A landscape with many peaks, sampled at points; each row gives a point and its height.
A climber steps from a point to whichever of its 5 nearest points has the largest rise for the distance, and stops where none of them is higher. Distance is the straight distance between rows; heights are no part of it.
tigu: [ 96  81 140  98  84 119 120 176  93  98 117 133  88  74  99 102 135 139
 110  83 119 140 147  94  74 147  73 104 112 149 114]  height 70.5
Riz: [167 127 197 150 114 158 168 103 136 114 153 144 165 142 135 133  97 164
  62  88 122 183 139 194 122 126 121 121 165  95  87]  height 45.5
tezav: [145 146  78 151 170 121 108 117 160 175 174  96 135 168 156 151 125 124
 150 189 129  79 123 105 144 106 156 117  99 127 123]  height 81.2
mivi: [ 75 158  99 130 127 145  95 156  81  81  67 150 169 102 127 134 135 142
 214 134 100 152 107  95 134 164  92 137  96 123 185]  height 81.5
gipo: [158 141 131 134 163 132 139  83 148 155 172  99 126 163 113 137 125 142
  90 132 130 129 102 184 163  96 169 162 167  98 111]  height 65.7
Val: [145  99 181  87 114 162 172  80 148 112 112 112 134  99 123 149 138 108
  50  95 141 167 103 154 138 152 127 131 161  99  92]  height 75.0
gebiv: [135  66 138 130 136 108 119  93 152 208 107  92  81 118 127 118 146  52
 100 104 178 134 130 135 158  83 152 171 162 120  94]  height 78.6
mut: [129 109 169  82  76 131 133 115 137 108  91 144  96  89  88 153 149 101
  84  73 144 157 128 129 105 143  99 100 133 129 103]  height 72.5
gugu: [117 159  97 159 137 134 113 147 130 117 145 125 119 128 135 121 103 129
 155 176 116  93 127 115 125 157 147 121 104 127 173]  height 85.4
gez: [105  69 118  90 109 103 109 163  79 128  77  93 109 116 118  93 153 124
 166  87 167  92 131  78 115 103  86 147 104 152 130]  height 83.0
tila: [139 110 134  23 129 132 149  80  68  88  73 134 143 134  82 133 176 130
 100  91 142 156 102 121 147 133  72 130 141 134  71]  height 63.3
bupiv: [149  93 201 137 104 163 176  75 177 112 135 128 160 127 125 156 123 132
  43  91 142 207 146 185 132 153 127 129 167  77  66]  height 65.0
gonu: [139 101 191 130  82 143 154 112 164 118 111 149  92  80 124 139 143 118
  43  83 127 164 119 157 111 141 129 108 155  95 115]  height 68.5
rek: [143 162  89 149 143 130 116 129 141 148 169 122 144 164 139 147 111 120
 143 188 118  76 125 106 141 133 156 116 106 132 151]  height 81.6
nefad: [ 88 150 108 119 124 137 106 133  66 101  79 137 167 146 130 125 135 139
 203 158 127 115 101  94 148 146  98 136 126 116 150]  height 77.6
Rav: [ 89 151  94 176 142 153 112 194 106  49  90 142 161  84 118 129 118 141
 189 160  90 154 154 128 110 181 136 107  75 130 193]  height 79.6
Nido: [152 128 102 113 178 120 136  62 125 154 162  88 140 159 122 146 143 134
  99 130 134 143  88 175 173  84 161 169 170 102  91]  height 67.7
lonet: [118 165 128 154 114 134 132 155 133 114 149 143 113 128 134 118  94 156
 147 152 101 117 139 132  93 145 131 101 118 126 176]  height 83.3
pev: [113  69 150 103  83 111 127 149 121 112  96 125  73  75 109 114 149 102
  79  87 133 136 120 114  89 122 123 103 111 136 127]  height 77.7
Tuv: [102 185 138 165 145 171 136 145 113  86 107 174 193 123 139 147 109 152
 183 155 100 137 130 133 117 162 112 104  96 132 159]  height 83.5
mozok: [116 110 129  73 113 123 119 130  60 111  91 128 123 125 118 112 153 143
 160 111 138 106 112  91 132 135  79 132 122 138 117]  height 77.0
sakob: [118 127 172 129  78 141 160 162  97  83 162 184 142  97 125 147 119 168
 100  63 127 178 173 132  68 148  92  93 130 140 120]  height 44.7
guri: [137  77 139  75  96 112 127 117 120 141  78 122  91  87 100 114 160  90
  96  87 171 118 109 113 107 110 104 132 119 137 110]  height 79.4
ked: [147 121 124 137 131 107 109 123 124 163 143 119  89 134 126 113 112 129
 114 119 127 104 105 139 153 106 144 147 140 121 123]  height 73.2
pavo: [100 121  94 130 142  98  99 147 118 157 124  95 147 151 143 106 123 125
 209 157 142  87 146 100 157 112 126 151 110 135 164]  height 76.1
Fazi: [134  99 107 142 156  96 105 101 145 185 142  96 108 137 143 127 135  98
 128 120 151 100 124 146 184  60 137 169 163 119  98]  height 75.9
Zefer: [145  73 133  90 142 119 137  78 159 195 102  80  99 113 107 135 159  59
 115 118 199 147 120 129 166  78 144 188 166 118  80]  height 81.1
gose: [152 129  89 152 153  92 107 110 168 194 177  99  96 155 147 135 111 113
 117 147 141  96 125 155 170  90 168 131 135 129 114]  height 64.2
Gam: [ 97 182  84 142 161 161 104 122  96  65  64 147 203 120 141 135 132 130
 202 141  66 150  91 125 153 153 115 129  68 139 155]  height 79.8
mib: [114 150  90 167 128 106 117 188 154 119 165 139 101 111 123 109  95 135
 137 180 104 124 153 103  98 172 153 106 107 142 183]  height 85.1
Lolu: [105 183 110 111 166 150 115  96  86  94  88 146 185 161 131 133 132 135
 200 165  96 135  77 101 168 155 107 150 110 117 145]  height 58.9
demoz: [104 155  93 146 148 152  98 155 106  60  65 140 189 101 142 140 137 132
 198 160  80 124 117 118 129 177 124 127  70 126 185]  height 82.9
Dezem: [ 74 103 111  92 106 117 101 161  68  94  70 112 135 122 126 102 157 144
 188 120 142 118 131  64 105 142  84 149 117 139 159]  height 84.5
sovel: [ 95 175 106 154 151 171 112 154  99  56  81 169 198 102 141 146 123 140
 205 142  73 159 112 145 120 163 113 117  75 140 161]  height 82.0
tuz: [123 143  64 129 171 100 104 140 162 177 140  95 175 182 151 143 135 120
 185 184 138  60 146 100 176  92 131 131 104 122 134]  height 69.1
kuden: [140 146 189 153  91 147 161 140 119  98 160 174 120 111 135 134  99 184
 107  85 108 167 175 166  92 132 107  91 135 131 115]  height 33.0
nafim: [121 166 161 119 132 167 137 126  96 103 149 154 150 148 130 127 114 170
 126 111 125 141 124 152 130 139  98 105 144 117 114]  height 44.4
tev: [141 176 125 183 143 150 160 162 163  99 170 172 157 104 137 135  96 137
 121 189  94 126 178 143  77 155 157  83 111 152 166]  height 73.3
sut: [137 198 132 193 156 168 149 140 139  64 130 172 203 113 150 161 104 129
 156 173  86 145 150 140  82 155 127  90  83 144 157]  height 82.5
guven: [115  73 160 111  62 116 150 161 160 104 120 170  70  58 109 156 132 102
  61  61 107 193 168 112  49 141 116  84 126 137 111]  height 44.1
koban: [138 168 139 134 127 141 142 130 136 127 160 139 116 125 132 120  92 156
 119 126 108 114 121 142 126 134 125 111 146 133 147]  height 73.5
povan: [ 86 145 154 152 106 150 157 179 100  70 152 174 122 102 132 128 115 180
 149 116 109 159 159 123  69 162  94  86 131 130 162]  height 25.2
Debig: [116 126  79 119 157 104  98 116 102 168 131  99 140 172 133 116 139 127
 195 147 146  95 121 107 183  89 114 159 127 137 112]  height 63.7
vebu: [144  86 163  93 107 131 142  76 160 165  94 106  93  97 120 133 163  61
  83 120 180 153 104 123 141 120 148 153 163 101  91]  height 83.6
vit: [112 172 119 153 140 157 135 140 117  95 117 158 163 127 134 138 104 147
 171 171 103 118 111 135 116 157 120 111  99 129 173]  height 84.4
nozud: [ 99 112 126 120 119 109 106 154  89 138 119 101  95 119 138  94 127 142
 156 112 137  98 128  96 121 116 115 137 120 134 144]  height 81.8
dakev: [117 169  96 153 157 146 113 120 126 112 101 127 186 150 132 149 122 114
 188 194 109  92 114 107 153 143 147 128  74 125 168]  height 75.4
zigug: [134 150  88 168 142 119 112 153 158 133 157 130 130 129 140 139 104 123
 152 180 114  92 140 101 119 151 151 116 102 146 181]  height 86.1
ful: [129 101  84 130 164  97 103 125 147 189 117  85 118 157 146 111 130 110
 174 126 160  89 139 138 180  66 111 156 137 130  97]  height 67.5
tebiv: [ 69  92 117  78  88 128 109 162  61  95  58 115 136 119 119 101 167 142
 172 112 147 114 122  59  92 142  55 149 102 130 140]  height 83.2
femo: [ 98 109 105 119 116  99  98 157  88 130  99  99 141 141 138 109 147 136
 203 138 150  97 123  82 152 118 103 165 113 129 158]  height 82.6
kup: [134 169 119 126 142 132 136 102  97 119 160 124 133 165 123 126 117 160
 131 137 122 116 101 141 161 129 125 129 141 114 135]  height 41.6
Rapo: [138 115 134  58 134 127 144  82  70 116 104 116 137 131 102 116 159 123
 110  89 146 129  83 120 142 130  90 143 141 125  91]  height 70.8
tav: [125  85 120  74 123 116 113 118  58 129  81 117 124 139 117 103 160 121
 142  91 170 113 113 103 140 108  88 158 113 139  96]  height 76.8
ginuz: [164 137 112 133 152 111 123  81 142 163 166 104 118 162 127 138 127 118
 104 142 131 115  99 170 190  84 164 167 142 108 100]  height 70.1
zitu: [179 152 148 149 127 132 135  83 171 138 162 132 110 140 125 123 113 159
  71 133  96 128 119 179 136 125 155 111 144 119 129]  height 78.7
faz: [ 79 128 144 139  93 137 153 187  90  91 151 175 102  90 114 123 115 179
 122 101 120 172 152 111  66 153 101  91 118 137 145]  height 37.0
lizo: [121 129 158  67  94 142 147 124  78  86 118 154 146 115 115 148 151 146
 105  73 137 146 127 120 103 142  63 100 130 136  91]  height 61.3
vodog: [126 109 164 132 104 120 123 126 133 155 127 122  77 112 135 111 125 112
  75  97 131 130 104 146 131 120 136 120 140 120 124]  height 77.9
gedu: [151  88 124  47 138 101 136  81 103 132  68 103 130 128  89 117 165  89
 100 108 182 136  95 118 151  92 121 166 123 133  82]  height 71.2
zude: [150 169  94 176 149 136 131 154 170 133 157 135 130 131 146 132  97 125
 112 199  96  91 151  98  94 153 179  85  92 145 171]  height 82.4
Lil: [ 80 106  79 142 133 109  81 178 120 115  86  99 167 129 129 117 145 118
 234 146 130 108 151  90 145 134 119 152  93 119 191]  height 84.1
fot: [ 92 131 139  97 110 142 127 150  67 106 118 144 130 109 124 124 137 162
 148  96 132 128 117  96 107 142  74 110 130 138 116]  height 86.2
vum: [174 207 146 172 160 152 154 117 174 106 155 161 196 158 136 153 108 155
 107 184 117 110 138 150 108 136 139  78 114 131 152]  height 83.4
funud: [140 103 168 148  89 124 132 127 185 163 113 132  63  98 146 113 132  91
  54 114 119 161 121 138 108 138 173 128 174  98 123]  height 75.6
Dudi: [146  81 160  91 104 135 112 115 137 136  91 110  78  87 116 123 151  78
  87 105 165 145  99 118 124 128 120 135 135 126 111]  height 81.7
pes: [137  93 112 151 151  93 103 128 175 216 142  97  81 140 152 116 123  64
 117 121 144 111 130 156 154  71 162 176 156 138 108]  height 72.0
sed: [129  89 123  45  77 114 130 143 101  85  61 137 104  90  67 129 160 112
 122  90 143 114 117  99  92 132  74 119  91 155 108]  height 75.8
sifi: [145 123 201 129  91 162 172 115 121 104 153 164 137 121 129 149 127 157
  71  59 124 178 152 161 115 147 102 110 145 112  94]  height 40.1
vefum: [131 118 173  54 110 153 171  75 109  93 100 137 171 117  95 164 151 135
  77  61 134 179 126 150 122 160  77 115 137 115  64]  height 64.8
kabi: [127  56 122 112 143  99 111 113 119 184 100  92 100 125 124 103 154  79
 128  91 181 107 135 131 159  69 123 173 133 141  82]  height 68.2
funup: [135 119  60 168 164 108 100 163 187 187 166  93 138 157 171 155 131 100
 156 182 129  67 154  92 135 105 170 118  94 145 153]  height 71.0
pebe: [137 199 143 142 150 153 150 118 118  88 151 168 178 165 133 146 104 152
 161 165 112 125 116 141 123 146 117 109 132 124 147]  height 79.9
Dol: [126 154  66 149 176 116  98 113 124 130 109 117 207 180 146 154 146  93
 208 192 122  89 115  94 179 116 140 153  96 117 138]  height 58.8
tumut: [126 121 147  90 109 129 145 122  76 123 111 120 105 122 123 113 141 137
 109  92 136 112 100 117 126 127  98 120 132 126 105]  height 69.0
Nege: [109 131 146  44 116 145 136 124  63  70  85 172 158 115 105 129 162 143
 138  88 122 140 126  82 112 157  41 104 123 146  74]  height 72.9
ter: [141  56 122  73 107 111 112 128 121 138  40 108 116 125  83 117 165  69
 136  83 196 114 132  92 108  85 106 157 111 159  95]  height 72.6
fimun: [145 150 183 157  75 165 157 148  93  87 187 197 160 134 145 146 110 173
 130  95 134 174 187 163  60 146 105 104 138 136 130]  height 39.2
Tus: [124 107  61 137 169  94  93 161 190 204 151  76 124 161 157 115 126 110
 166 139 141  73 164 137 169  76 130 137 116 146 132]  height 52.6
paraf: [109 141 104 131 141 126 100 132 115 136 136 119 143 155 143 126 123 132
 192 170 124  88 109 109 150 123 131 138 108 121 148]  height 72.4
pez: [ 85 146 144  74 116 138 124 135  61  85  89 160 155 124 124 117 152 152
 159 119 126 138 115  83 118 151  54 114 132 137 123]  height 77.4
Boge: [112 140  81 159 137 121 101 160 137 143 135 102 146 145 149 140 116 111
 180 189 114  74 132  86 140 133 158 126  80 142 166]  height 83.7
lisif: [149  92 156 144 127 120 116  87 184 197 113 109  76 123 151 128 140  59
  70 127 152 150 117 141 168 100 185 177 174  98 101]  height 75.5
Vos: [ 91 166 154 144 123 160 139 143 103  87 129 163 150 129 137 141 114 167
 172 140 114 135 127 124 120 149  94 109 127 139 159]  height 79.7
dukip: [150 145  66 156 174 117 121 134 173 176 173 101 155 178 165 164 127 108
 142 189 138  63 137  94 154 115 167 114  97 136 117]  height 75.7
fuvas: [120 123  74 150 136  85  95 166 167 173 157  92 134 150 153 125 124 113
 179 164 131  75 154 101 150 121 141 123  93 142 160]  height 78.8
zef: [138 150 171 117 143 156 173 103  97 112 146 138 149 135 123 134 115 165
  93  80 123 149 120 156 134 127  99 119 155 107 100]  height 33.7
geku: [125 143 136 121 133 125 132 112  90 130 142 120 116 135 125 116 127 146
 124 123 126 105 107 143 151 127 119 127 135 121 122]  height 53.4
fakur: [179 172 144 155 139 136 140  86 186 138 182 121 126 162 130 136 113 154
  68 150 109 119 110 177 142 130 169 119 150 122 116]  height 80.3
dig: [118 144 126  76 162 128 136  80  59 119 114 121 155 160 122 112 144 147
 157 132 127 141  88 106 159 127  95 156 159 125 102]  height 84.2
foza: [160 123 179 146 119 150 148  85 179 137 143 142 128 123 138 135 112 134
  48 103 118 171 119 185 143 138 142 131 175  80 108]  height 72.7
Pudal: [102 119  83 126 159  99  93 148 144 164 111  91 159 163 150 121 136 116
 229 155 144  74 152  89 173 101 119 159 106 116 153]  height 69.6
dolub: [138  84 113  77 166 122 152  51 104 161 123  90 139 140 116 132 148  97
 108 115 161 146  95 148 171  82 145 188 166 109  81]  height 66.6
katum: [189 156 152 174 131 147 155  80 207 127 183 121 155 168 128 132 111 168
  56 151 108 137 132 207 133 126 156 116 173 103 109]  height 80.2
fevu: [142 117 156  85 132 135 145  87  90 111 115 130 122 119 113 132 146 129
  80 100 143 136  94 139 149 117 103 132 149 125  87]  height 74.6
Zeka: [111 120  62 143 166 107 100 175 179 172 116  70 164 164 155 140 132 110
 208 168 142  69 183  96 154  98 116 141  95 128 151]  height 69.9
nug: [171 155 101 154 136 110 116 119 178 178 175 109  92 151 142 125 105 133
  93 145 101  95 115 148 158 108 183 125 133 129 117]  height 63.1
zala: [125 106  99 124 152  96 105 125 120 175 134  91 118 160 139  97 127 124
 178 128 152  89 138 124 169  67 126 162 133 134 107]  height 60.8
Sudum: [118  94 141 134 103 107 116 171 126 142 135 140  59  92 130  86 121 139
  94 101 111 139 128 131  86 147 148 124 133 145 137]  height 76.7
faza: [152  99 158  99 147 140 146  55 137 145 124  94 125 124 118 127 151 110
  76 111 144 161  86 161 163 103 165 170 176  85  97]  height 65.3
Vilo: [118 116 127 131 106 115 106 154 115 147 142 123  84 127 125 105 125 129
 122 113 123 121 126 128 120 128 131 120 127 130 148]  height 79.1
dez: [152 168 120 138 134 123 131 113 135 153 166 111 116 150 121 136 108 149
 104 153 118  98 106 143 156 123 143 126 123 124 143]  height 59.0
kefa: [184 180 120 163 140 145 139 114 190 143 176 139 155 163 139 140 111 147
  74 187 111  93 140 140 109 133 168  87 122 138 141]  height 81.4
gad: [168 174  93 153 173 135 130  99 157 159 174 113 173 186 156 163 120 122
 114 204 141  87 102 112 152 122 180 114 102 133 136]  height 75.2
rodi: [145  88 152  81 115 113 123 101 118 145  78 115  95 106 100 129 159  78
  89  99 168 131 113 120 136 112 124 138 127 131  91]  height 80.6
nukid: [ 79 108  88 166 142 125  85 205 124  85 102 109 135 102 102 121 143 125
 206 167 111 127 161  98 122 180 143 141  81 121 213]  height 81.3
Pul: [134 101 178 129  86 126 130  99 173 167 101 116  64  89 125 126 152  63
  55 113 155 151 112 109 109 139 153 125 162 116 114]  height 80.0
libu: [112 123 122  98 143 117 125 102  68 121 112 109 137 151 126 103 133 146
 156 125 141 108  99 105 163 116 103 148 136 132 115]  height 61.0
Led: [ 96 168 126 174 138 174 142 163 121  50 118 187 185 109 147 145 103 157
 188 152  95 167 159 138  88 162 124 104  84 141 156]  height 80.8
keri: [139  91 142 123 141 112 124  93 124 174 113 106  97 121 137 113 136  89
  95 104 159 119 102 147 162  91 139 171 155 109 106]  height 78.9
vori: [145  62 107  74 187  90 142  66 112 183  87  86 139 139 116 111 149  94
 139 118 194 132 111 128 179  57 138 199 168 132  67]  height 65.1
gigo: [ 99 129  86 154 140 113  93 175 130 109 123 116 140 129 130 122 125 124
 194 172 122 105 144  93 121 153 148 130  96 136 199]  height 84.3
feme: [150 110 124 135 131 104 108 105 146 173 140 114  61 131 138 122 124 111
  96 111 131 115  98 152 146  98 165 160 152 109 116]  height 83.1
pudu: [167 104 123 165 127 107 106 111 191 198 141 119  63 133 151 126 125  80
  89 133 127 124 113 163 155  94 193 165 175 123 105]  height 77.5
ralo: [143 113 122  53 167 115 142  70  63 132 110 104 141 153 109 115 150 128
 123 104 152 137  85 128 169  97 121 178 154 126  77]  height 62.6
bod: [148 103 185 107 101 152 166  88 139 107 110 138 138 100 110 153 151 129
  63  81 135 178 121 155 130 135 118 105 160  96  80]  height 70.7
luzov: [157 148  87 170 126 112 118 172 185 168 180 128 102 140 150 112 108 127
 114 187  96 101 165 108 103 153 199 113 106 153 166]  height 75.3
gof: [144 134 152 155  98 126 136 154 156 134 153 162  81 108 132 110  98 164
  88  97  85 152 152 159  92 137 150 108 153 141 140]  height 74.5
kize: [ 93 160 167  98 132 158 139 121  65  83 116 170 177 137 131 136 136 160
 165 107 123 154 113 114 115 157  57 123 137 126 112]  height 72.3
givo: [152 176 146 134 139 149 151 102 136 117 164 133 137 159 127 127  99 170
  92 127 114 135 109 169 136 130 124 121 144 121 113]  height 50.8
ged: [156 122 166 148 104 134 139 111 159 142 129 141  83 116 136 114  97 140
  64 105 103 141 138 176 126 136 148 112 161 111 124]  height 76.3
zos: [135 125 145 105 153 129 144  75  89 135 137 106 147 152 118 115 138 134
  91 103 130 144  90 161 164 114 130 159 161 110  98]  height 68.0
Lote: [ 72 108  85 135 121 116  74 190 103  84  68 103 147 102 113 113 148 142
 224 147 125 123 140  82 121 153 122 152 101 123 212]  height 80.1
Podef: [138 151 126 110 171 118 126  74 104 145 161  99 147 171 111 133 132 156
 132 147 121 122  95 138 179 110 134 161 154 111  99]  height 59.3
ninur: [101 112 142 120 107 130 126 163  93 119 125 137  80  87 125 105 119 146
 111  94 123 144 128 116  87 137 104 108 120 141 146]  height 66.0
Tikal: [138 130 185 123 111 140 147 126 121 121 134 148  99 104 131 117 109 143
  74  90 111 150 118 164 117 130 126 110 154 118 109]  height 64.9
mirot: [139  83 134 141 117 101 101 133 154 181 127 104  59 113 149 106 125  90
 101 103 133 110 129 140 138  99 157 154 142 144 129]  height 77.8
piru: [138 149  83  96 187  95 121  78 109 146 159  87 161 184 127 127 137 140
 168 157 135 112 104 127 181  79 134 166 156 124 104]  height 68.1
nak: [150  97 159  70 131 135 152  77 109 131  94 113 131 105  94 123 159  90
  75  94 158 157  94 141 144 119 114 140 147 123  90]  height 78.2
dibub: [122 115  92 140 134  86  93 159 142 171 156  92  88 135 138 111 117 123
 174 134 138  85 150 122 147 110 143 150 121 149 147]  height 69.7
zesas: [ 93 131 164 122  97 151 150 150  85  91 132 171 121 113 130 136 131 166
 133  88 119 156 134 124  89 137  96  92 135 123 125]  height 37.9
kikur: [140  69 165 119  97 112 127 105 189 200  93 106  54 105 138 127 154  40
  89 110 180 146 124 103 132 113 159 159 166 129  98]  height 79.5
Mosok: [ 76 100 108 116 108 110 104 179  85 114 128 119  84 107 121  94 141 152
 145 115 129 121 146  85  88 151  92 127 125 137 163]  height 80.4
punif: [140  95 188 130  69 132 148 120 200 142  98 138  60  86 138 133 131  85
  53 105 128 179 129 118  80 155 162 111 172  97 120]  height 70.9
Setef: [120 134 142 115 112 129 139 122  90 122 127 135 108 130 117 116 120 147
 129 107 126 123 111 123 137 140 104 117 134 125 123]  height 63.8
koto: [125  97 174 123  76 129 154 148 175 118 109 159  79  63 114 137 131  93
  58  84 121 180 127 127  67 147 132  92 146 132 129]  height 55.1
peb: [121 151 151 192  85 148 158 179 117  81 189 203 148 106 131 129 106 177
 140 129 111 185 204 147  58 160 136 100 133 158 153]  height 48.3
gop: [ 74 137  86 183 142 141 111 209 120  55 108 144 148  76 106 121 122 139
 175 156  92 151 173 124  99 203 141 111  86 138 184]  height 86.3
Dor: [ 86 132 131 170  91 116 147 204 133  94 177 191  95 101 107 103 104 169
 124 122 104 183 200 131  52 175 141  78 137 151 157]  height 41.2
kogu: [123 181 142 185 110 159 158 158 134  67 152 200 180 113 139 150 100 149
 170 154 108 159 184 154  77 157 128  92 105 152 155]  height 65.6
barab: [120 162 154  96 132 152 144 114  75 101 131 140 150 145 123 132 126 152
 143 118 123 138  96 132 147 149  87 125 140 122 109]  height 60.7
neri: [131  77 100 110 171  87 105 131 138 190  98  84 122 139 135  88 149 114
 152 102 174 102 143 141 164  48 107 179 135 145  92]  height 56.2
lebi: [ 93 103 147 122  82 130 144 186 108  91 136 166  77  75 108 137 131 148
  98  78 113 177 168 123  52 151 102  92 131 147 119]  height 58.3
deki: [ 96 146  95 147 132 117 108 155 114 110 111 114 150 137 133 120 116 132
 208 175 116 104 118 102 139 148 134 129  90 132 192]  height 82.7
pab: [ 85 151  97 174 138 129 116 190 151  84 135 132 130  98 121 125  94 138
 159 180 104 127 146 114 101 180 146 114  94 148 197]  height 83.8
det: [154 173 144 203 127 149 172 153 147  61 160 206 225 110 141 159 101 135
 161 172  99 152 202 159  58 156 142  91 102 163 163]  height 61.7
gov: [151 157 133 149 123 117 122 136 164 147 168 130  78 131 135 116 104 135
  93 129 104 119 131 149 112 135 165 103 142 138 158]  height 76.4
febel: [142 108 172 159 137 144 150  67 212 149 145 114 130 140 141 132 117 124
  29 146 123 160 101 183 157 121 184 154 185  75 100]  height 68.3
gufig: [141  50 133  91 127 100 130 104 164 189  69  97 112 122 103 111 162  45
 125 114 214 131 138 108 151  63 125 167 136 151  78]  height 61.1
Baki: [167 133  61 168 152 103 103 162 202 203 184 103 105 162 176 138 102 105
 101 171 112  70 155 102 116 124 207 109 105 166 138]  height 0.4
fugu: [122  88 119 117 124 103 104 113  97 152 115 108  95 133 121 107 140 120
 128 109 151 100 110 120 151  99 115 148 137 135 116]  height 72.8
vefi: [116 108  78 131 160  93  93 158 157 190 139  69 135 169 148 115 140 119
 190 146 147  68 161 113 174  82 124 149 130 130 126]  height 59.5
Tivi: [188 181 130 147 163 150 138  78 172 137 184 120 163 188 116 137 121 159
  85 178 112 110 112 169 152 113 151 107 140 116 125]  height 82.8
lukal: [ 73  93 104 111 112 107  88 190  83 115  89 100 133 123 115  93 155 137
 203 128 147 103 157  83 116 124 100 167 100 126 196]  height 87.1
Los: [115  99 148 136  94 112 129 180 121 118 130 155  56  78 111 113 132 141
  83  84 106 170 140 117  66 159 124 100 136 142 132]  height 71.3
vus: [128 109  95 115 172  97 116  93 115 176 146  88 128 164 130 126 146 118
 135 119 148 111 112 139 186  63 142 177 149 119  90]  height 73.8
zoga: [126 171  97 174 135 122 142 180 170 120 162 151 114 123 123 103  89 148
 114 185  84 134 175 119  85 181 175  93 114 167 178]  height 81.9
bez: [156 153 166 139 118 149 158 116 138 118 157 151 130 137 129 135  96 175
  94 108 115 151 135 171 120 128 113 104 147 111 119]  height 45.6
Fisi: [140  97 191 131  87 143 156  97 210 166 118 114  80 104 134 124 136  76
  43 123 148 167 116 128 129 150 169 148 183  84 100]  height 67.9
Korat: [166 131 132 157  97 114 120 130 183 162 145 146  54 133 147 114 104 118
  80 113  89 131 120 173 119 120 187 130 149 128 141]  height 74.7
Toru: [126  99 139  43 103 117 129 110  80 102  64 133 124 113  90 124 163 124
 110  82 144 124 111 118 122 128  72 116 107 145  99]  height 71.4
batib: [155 147  92 135 159 113 115 104 155 174 173 103 124 176 134 155 125 122
 130 161 137  96 112 149 174  95 174 133 121 122 116]  height 73.4
lek: [125 112 137  38  72 129 142 137  85  72  78 146 134  89  73 150 156 117
 122  67 132 137 127 105  92 141  43 100 104 154  77]  height 84.0
kug: [162 131  85 159 127  97  98 160 173 185 175 102  76 147 154 113 108 114
 139 151 103  84 140 126 134 122 176 133 112 156 135]  height 47.6
gizi: [153 181 160 159 116 157 161 141 135  95 173 180 137 133 133 138  86 172
 133 133 111 138 162 155  93 131 119  93 136 137 156]  height 28.8
sez: [164 108 196 127  46 158 159 115 104  74 160 168 169 127 131 162 130 140
  74  50 128 187 175 159  87 155  98 109 133 129  85]  height 27.8
favu: [146  91 173 107 134 161 160  44 184 139 133  92 150 113 130 144 126 110
  40 136 139 181  86 157 151 121 168 170 189  74  92]  height 63.2
muk: [130 101 167  95  62 149 165 146 117  83 129 169 111  76  95 172 130 124
  73  43 129 168 155 134  77 138  88  85 115 130  93]  height 61.4
manas: [134 145  81 130 159 108 109 118 117 174 164  95 135 180 124 134 124 126
 173 150 139  94 110 134 187  97 143 146 131 131 115]  height 63.5
Gubo: [149 179  82 151 188 136 119  93 136 150 164 109 185 193 150 169 139 120
 151 203 140  91 108 100 166 121 169 124  96 124 125]  height 66.2
belal: [120 177 110 171 158 156 116 137 119  79 108 146 193 123 149 161 113 129
 170 169  89 113 105 112 130 156 138 106  70 128 169]  height 86.0
daza: [106 161 114 157 142 146 121 156 122  96 127 154 142 121 121 131 110 146
 187 166 101 126 129 121 113 174 133 117 106 137 182]  height 84.6
vugi: [106 176 174 121 112 174 149 129  84  86 146 177 169 140 142 145 120 172
 158 106 120 163 135 129 100 151  74 102 139 127 108]  height 66.7
ziz: [103 163 107 192 143 145 146 181 129  53 124 175 156  96 123 139 106 151
 158 167  96 164 174 134  76 168 151  97  90 139 177]  height 74.3
gafu: [141 194 120 171 153 152 138 129 152  93 146 160 174 129 151 142 100 137
 140 182 107 109 128 128 107 143 142  92  91 128 160]  height 83.9

For each start below, name the point where the climber stops.
bez | zigug
zos | vebu
nafim | belal
piru | feme
Los | lukal
peb | belal
faz | lukal
favu | vebu
nug | Tivi
kup | zigug
vefum | vebu
bupiv | vebu
zala | feme
fugu | lukal

Call two points neighbours if one is among the 5 nearest of the other. Go from one point of each pair to the other, from neighbour to neighbour, staying as high as possible. Name the lowest point that can't be avoided.
Tivi / vebu | vodog
gop / belal | vit
zigug / lukal | Lil
gop / dig | Rapo
feme / lek | sed
zigug / gop | daza
belal / fot | pez
